Points on a hilly landscape, in no order, each with its height.
From any point a climber steps to the highest of the 3 points nearest to it. It stops when none of these is higher. Distance is the straight distance between rows; heights are no part of it.
(692): [-12 -12  -5  14  -4  42   4  11  27 -15 -51 -33 -19   8  30 -10  15  37
  32  12]  (h 61.5)
(978): [ 55   1 -30   9 -10  -1  -5 -26  -5   5  31   6 -17 -40 -23   4  -9   8
 -11  87]  (h 62.9)
(725): [ 22 -25 -29  19 -13   5 -12 -28  -3  20 -35   1 -31 -57 -39 -19 -13  20
  35 -12]  (h 45.6)
(60): [ 27  -9 -22 -16  37 -14  21 -22  -4  -8 -16  72  -9   6  20  -5 -29  23
  41  17]  (h 25.7)
(542): [-17  -6 -15  -9 -17  -8  -3  -3  -6  30  -9   4  -5  -4  -7  15  19  -9
 -12  24]  (h 49.6)
(828): [ 21  12 -15  23 -51  37   3   2  13  28 -48 -60 -19  16   1  -5  32  -9
   2 -18]  (h 29.1)
(693): [ 40   8 -17 -11 -11   3  32  -7  35 -14  36  -8  -7   5  -3 -12 -17  22
 -20  64]  (h 71.5)
(53): [ 54  29 -36 -21  29 -13  31 -13   0  40  48  45   4  19  27 -38 -14  -8
  18  -5]  (h 71.0)
(213): [ 10 -16  22   8  12 -11  -9 -33 -27  14   4  17  21 -40   6  25  -3  -5
  18 -12]  (h 60.6)
(286): [ 52  33 -44  26   9  18  28 -19  18 -24  29 -27 -17  13  30 -21 -23  10
  -8  17]  (h 62.2)
(126): [ 16   0   3 -19   9 -21  16  10 -23  26 -16  54   1   7   0 -31 -21 -17
  33  14]  (h 29.9)
(7): [-11  19   6   6   2  14 -28  26  31 -68  16 -40 -18  10  -8  32  10  35
 -19 -22]  (h 27.4)
(988): [ -8  19 -35  66 -34  18 -51 -12 -18  -4 -30 -54   7   8   7   6   6 -31
  -6 -33]  (h 42.7)
(709): [-65  -2  51 -11  -4 -23  -1  47 -34 -17 -80  44  34  -6  46  -4 -11  -2
 -13 -54]  (h 58.6)
(415): [-51  -4  37 -50   5 -32   2  47  14 -20 -27  48  11   4  14  -2  53  18
 -31 -58]  (h 36.9)
(593): [ -9  23   9  55 -20  -2 -36  -3  -3  20   0 -53  12  -7 -21  52  -2 -51
  11  -9]  (h 88.3)
(294): [  4   6   4   4  -5 -33  11   9 -23  18  33   4  -1   4  -8  37 -18 -47
 -19  39]  (h 35.2)
(546): [ 20  -6 -28  37  51 -12   3 -34 -19   2 -40  15  12  14  -1 -22 -10 -15
  41 -35]  (h 37.0)
(680): [ 26 -18 -15  10  -9 -29  20 -14 -25  35  13  20   6 -41 -25  -6  -5  -1
  28  35]  (h 8.9)
(752): [ 53  -7 -52  43 -14   8   8 -34  -1 -17  13  -8 -15 -39  -8 -48 -39 -16
   0  50]  (h 48.1)
(94): [-22 -33  36 -45  -4 -26   2   7  24   3   6  34   4  -9  26   0  32  30
   8  12]  (h 65.6)
(864): [ -9   2  11  -3  21   2   1 -18   7  -7 -73  19   6  21  35 -12 -20   2
  28 -47]  (h 25.3)
(585): [ 56   8 -47  45  18  -6  -7 -18 -36 -23  63 -20 -26 -24  18   2 -31  -2
  20  18]  (h 34.9)
(873): [-44   1  21 -62 -31  34  27  24   6  29 -25  -5 -11   0   3 -14  21  13
 -32 -24]  (h 47.3)
(277): [-64 -12  34  -9 -10  12  -8   5 -41  23 -48  65  28 -17   9  -6  30 -38
  -5 -56]  (h 22.4)
(785): [-63   9  24 -38  13 -19   7  24 -18  -8 -19  37   8  37   3 -11  45 -38
  -9 -68]  (h 18.0)
(798): [ 54  -5 -21   9  36 -20  -7 -35 -30   4  10  36  18 -28   1   6  -6  13
  52  13]  (h 48.4)
(31): [-39   4  28 -48 -27 -17   8  42  -1  -4  16 -24  -1  21 -15   1  34  14
 -70  -5]  (h 66.9)
(730): [-53   9  30  -9 -51  35 -27 -15   0  45 -47  -7  27 -15  -3  29  30  -8
   2 -27]  (h 42.1)
(449): [ 52 -26 -13   1  22 -27 -13 -27 -28  21 -29  26  -3 -58 -29 -19 -28  16
  38  21]  (h 41.1)
(62): [-36  -3  14 -41   1 -26  32  53  35  -5  38  -9  -9  35  16  -7  32  41
 -12   6]  (h 44.0)
(682): [ 29   0 -24  48  -9 -12 -67   1 -35 -18  39 -14 -11 -23  15   0 -31 -20
  17 -18]  (h 24.9)
(951): [-29 -26  21  10  -5  -8  12 -22 -34  43 -11  15  14   0   6   3  15 -51
  36  -6]  (h 37.1)
(104): [ 25 -13  13  16  -8  10  10 -18 -23  45  26  -4  -7 -25   1  -8  -9 -40
   9  49]  (h 18.5)
(160): [  8  10 -26  16 -40  30 -16 -20  12  -5 -18 -20 -12 -31  -7  10 -20 -17
 -21  43]  (h 28.4)
(1026): [-65 -15  25 -48 -10 -27  45  52  19   7   9  20  -4  11  23 -15  28  25
  -6 -20]  (h 50.3)
(636): [-20 -21  23 -14   6 -31  10 -13  -4  -6 -70  35   8  -3  52 -45 -50   7
  19 -11]  (h 21.0)
(130): [ 30 -16 -15   2  15  28  53 -11  26  21 -35  -8 -32  48  34 -35 -29  11
  29  15]  (h 15.0)
(687): [-16  10 -13  39 -22  -2 -48  30 -12 -46  18 -20  -5  -5 -30  53  22 -32
 -34   7]  (h 26.3)
(1022): [ 18   2   4  -7  14  22  29  19  55  -9  36 -14   6  50  18  -1 -11  35
 -18  28]  (h 67.2)
(870): [ 36 -21 -30  59   7 -17 -25 -37 -40 -14  -2 -13   1   1   5 -25 -26 -16
  51 -54]  (h 72.4)
(1000): [-58 -14  14 -13 -43  10 -15  18  38 -27   1 -34  22  23 -33  -1  -3 -17
 -58  20]  (h 13.9)
(898): [ 29  -4 -16  29  20   7  19 -29 -18  34   0 -24  -7  -9 -14 -14   6 -32
  36   7]  (h 23.6)
(95): [ 27  19 -17  40  22 -17 -26  -4   4 -30  49   2  -1 -27   7  42 -24 -19
 -11  24]  (h 38.2)
(523): [-27   1   9 -11 -10 -17 -21  -6 -35  11   7  15  -6  -3 -18  27  41  -9
   8   7]  (h 63.5)
(942): [ 15   6 -46  23  13  13  20 -32   8 -18   9 -30  -1  22 -10  -4 -23 -32
 -11  52]  (h 51.1)
(275): [-46  13  -2  14 -27  40  -1  35   5 -43 -11 -34  21  45 -35  15 -27 -42
 -57 -12]  (h 11.5)
(945): [-41  35  20   2  -9  28 -19  14  15 -34 -21 -23  19  17 -16  30  35  10
   6 -16]  (h 21.8)
(37): [-26  17  12  14 -42  41 -50  24  21   6 -40 -64  18   8 -23  29  36   0
  -1 -33]  (h 26.4)
(778): [ 30  26  -9  30  -3  20  -4   8 -20  -4 -18  -6  -6 -29 -32  19  -6 -27
   9  -1]  (h 42.4)
(733): [ 44 -19 -41  34  -9   0 -31 -34   4  23   7 -12  -8 -20  11 -19   4 -17
  23  -7]  (h 24.1)
(946): [  2 -19  20 -39  29 -31  17  33  30  -7 -13  35   8 -12  37 -30 -15  44
  13  15]  (h 79.1)
(149): [ -4   2  14 -11  -6 -40 -26   7  -8 -15  63  11   7  20 -34  42  -8 -27
 -55  33]  (h 26.0)
(628): [-41  23  26   7 -17 -11  37  38  14   4   4 -24   1  31 -40 -21  17 -27
 -54 -19]  (h 42.9)
(226): [  8  -5  -6  17 -17   4 -52 -42 -16   1 -50 -11   5 -42   0 -11   1  27
  45 -13]  (h 38.0)
(419): [-43 -13  37 -18 -10  -6  14  50  39 -10  48 -12   9  19 -14  25  43  62
   1  -1]  (h 40.6)
(494): [-42  10  25 -18  -7  25  11  31   9  33 -11  -4   6  26   0  11  18   7
   1 -52]  (h 62.8)
(334): [ 18   4  12 -21 -29 -10   8  21  23   6  36  10 -14 -13   0  -4   8  -2
 -39  45]  (h 62.6)
(410): [ 14 -22 -10   0  28 -29   8   1 -55  18  -7  17  24 -13  14   3 -24 -40
  46  -4]  (h 36.5)
(576): [ 26  29 -31  39  36  15 -22 -18 -15 -41  73 -17  -7  -1  31  28  -3  15
  -6 -15]  (h 41.9)
(396): [-63  -8  20  15   6  13  -3  17 -10 -46  22  -7  15  22 -51  18 -42 -57
 -69  39]  (h 4.3)
(1109): [ -1 -18  23 -46  17 -50   8  24  11 -39  17  23   9  12  16  -7  45  22
 -20 -35]  (h 58.2)
(183): [-23   6  -3 -63  -1 -32  24  21 -13  37 -15  29 -23 -13  16 -47   7   6
 -12  16]  (h 59.5)
(175): [ -5 -43  -2 -14 -22 -29   7 -28 -28  53 -37  21  -2 -37 -26 -20 -34 -31
  31  15]  (h 5.3)
(993): [-39  15  52 -17 -42  20  10  20 -12  33  18 -20  -8  12 -35  17  19 -22
 -24 -14]  (h 38.9)
(238): [ -9 -11  19 -39  -8  17 -39   7   2  -6 -34  15  23 -45   2  28  21  56
  -6  -1]  (h 52.8)
(1013): [-61 -26  34 -13 -21  47  36  49  27  26 -43 -40   6  35  -1  -7  28  28
  -9 -47]  (h 46.7)
(836): [-18  12  17   3  30   1  20  26  25 -50  66 -45  11  74   0  -2 -21  39
 -67 -12]  (h 7.7)
(462): [-61  13  37  -9 -30 -30   7  22 -35  48  11 -28 -13   2 -24  26   8 -54
 -41 -13]  (h 26.5)
(82): [ 34  -7  -3  17  42 -12 -29 -21 -15  -1 -32  42   1 -51  15 -15 -24   6
  35 -16]  (h 42.8)
(506): [ 42 -37 -27  25 -23   1 -58 -41 -13  -6  16 -22 -26 -37   1 -27 -16  31
  30   5]  (h 32.0)
(607): [ 57  25 -55  44   1  36   8 -30 -31  20  -9  -7 -30  13  12 -35  -7  11
  41 -18]  (h 27.1)
(574): [ 22 -11   2   2  20 -38 -21  -6 -31  10  33   9  37 -58  -4  48  12   1
  20  37]  (h 46.9)
(863): [ -5   6 -16  -1  15 -13  26 -17   2  51 -23  27 -21  46  20 -37 -15 -21
  22 -13]  (h 22.0)
(230): [ 45 -23 -24  12  10   3   0 -31 -37  23  -3  -8 -31 -50 -16 -13 -34 -10
  32  11]  (h 31.6)
(661): [ 31  -4 -21 -38  -8  -5  27   9   8  23  24  30 -13  46  23  -8  13   0
 -15  24]  (h 59.9)
(731): [  9  12   2 -16  20  32 -10 -17  27 -33  30   3  -6 -22  12  33   5  43
 -12  -2]  (h 64.6)
(403): [ 38   4 -62  55  23   8   8 -24 -10 -26  57 -27  -2 -48  -1 -26 -45 -46
   6  46]  (h 35.1)
(749): [-11  21  36 -19  27 -26   1  12  13   2   5  28  32  50   2  18  16   4
  -4 -34]  (h 43.9)
(12): [ 30 -10  10   5  58 -15  20 -21 -17  -9 -26  67  31  19  36 -15 -37   9
  13   5]  (h 23.1)
(439): [-43  -2  46  -7  17  29  -7  17  24  -2 -23 -37  15  59  -8  11  21 -10
 -12 -65]  (h 41.5)
(939): [ 43  38 -42  26  44  22   7 -32   7 -38  31 -26  -3   7  30 -18  12  25
  44 -35]  (h 49.7)
(528): [  4   3   5 -22   4  10  -7   5  27   3  -3  22  18  -3  12  10  18  23
  39 -11]  (h 75.0)
(894): [-35  26  31  -4   2   7 -10  12   4 -25  16 -10   6   0 -21  51  14  19
 -29 -10]  (h 28.5)
(251): [-26  15  34  -4 -20 -13  -9  31   1  -5  42 -16   2  21 -22  23  18 -18
 -62   8]  (h 42.2)
(205): [-35  28  15  28 -20  39  -8   1  23  -2 -30 -32  -4  -7 -18  14 -13 -39
 -35   5]  (h 20.1)
(446): [ 31  19 -29  27  30  20  27 -26 -24   7 -15  -3  15  23  16 -13  -6 -22
  32 -48]  (h 57.8)
(934): [ 43  -9 -25  -5  28  -2  -3 -19  10 -12   2  14 -22  -5  29 -21   5  75
  29   1]  (h 82.3)
(679): [  3  25 -23  16  -4  19 -27  21  -6 -52  31 -27   5  -1 -23  19   1 -14
 -21   3]  (h 33.3)
(904): [ 23 -52   6  14  40 -23   6 -42 -37  17  -9   6  13 -65   6   0 -12 -37
  48 -19]  (h 46.6)
(79): [ 11  -8  10  -9  -8  31  40  -2  33   1   2 -11 -13  25   7  13  17  40
  14  43]  (h 63.0)
(442): [-49 -10  27   1 -19   0  16  31  50  -9  25 -48  -5  39  -2 -15  -8   5
 -48  13]  (h 9.9)
(663): [ 18 -19 -31  13 -17  19  15 -10   6   2 -52  -8 -25 -10 -13 -26   5  22
  36  23]  (h 53.5)
(1088): [ 56 -34 -27 -59  29 -38   7 -24  17   3   8  71   1  -6  -4 -26   4  30
  -4  62]  (h 79.3)
(1097): [ 14  42  11   8   3  27  11   5  18   1  19   7   1  68  19   6 -16   4
 -22 -35]  (h 51.0)
(471): [  8   1 -30   9  10  -2  20 -39 -14  35 -29  11 -25 -18 -10 -21 -54   2
  30  13]  (h 21.9)
(837): [ 46 -13   5 -54   1  -4   3   0   1 -11  -4  43   4 -12  18   0   4  49
  18  16]  (h 90.7)
(177): [ -3  12 -10   1   1  17  15  -5  37 -10  -8 -31  13  55 -11  11  -4 -35
 -39  16]  (h 37.2)
(745): [-13   6  25 -42  -8 -15 -14  31  20 -15  45 -10  14   3 -16  14  30  43
 -12   3]  (h 37.3)
(1055): [  4   6   3 -47  13 -25  29  38  20 -16  -8  52 -22   0   6 -42  18  10
 -15 -18]  (h 67.5)
(358): [-44  12  41 -19 -47  15 -39   0  14   9  -1   8   8 -39  -4  28  31  22
 -19  17]  (h 72.9)
(968): [-25   1  22   2 -14  13 -31   0  35 -41   6 -38 -18 -11 -38  32  -7   5
 -40  21]  (h 21.1)

Call two points neighbours if one is among the 3 nearest of the other. Go from one point of each pair to the other, from neighbour to neighbour, staying as high as possible. Name the lowest point that can't be avoided.
(53), (593) => (679)
(53), (213) => (542)
(53), (709) => (415)
(693), (446) => (939)
(53), (837) => (661)
(358), (837) => (238)
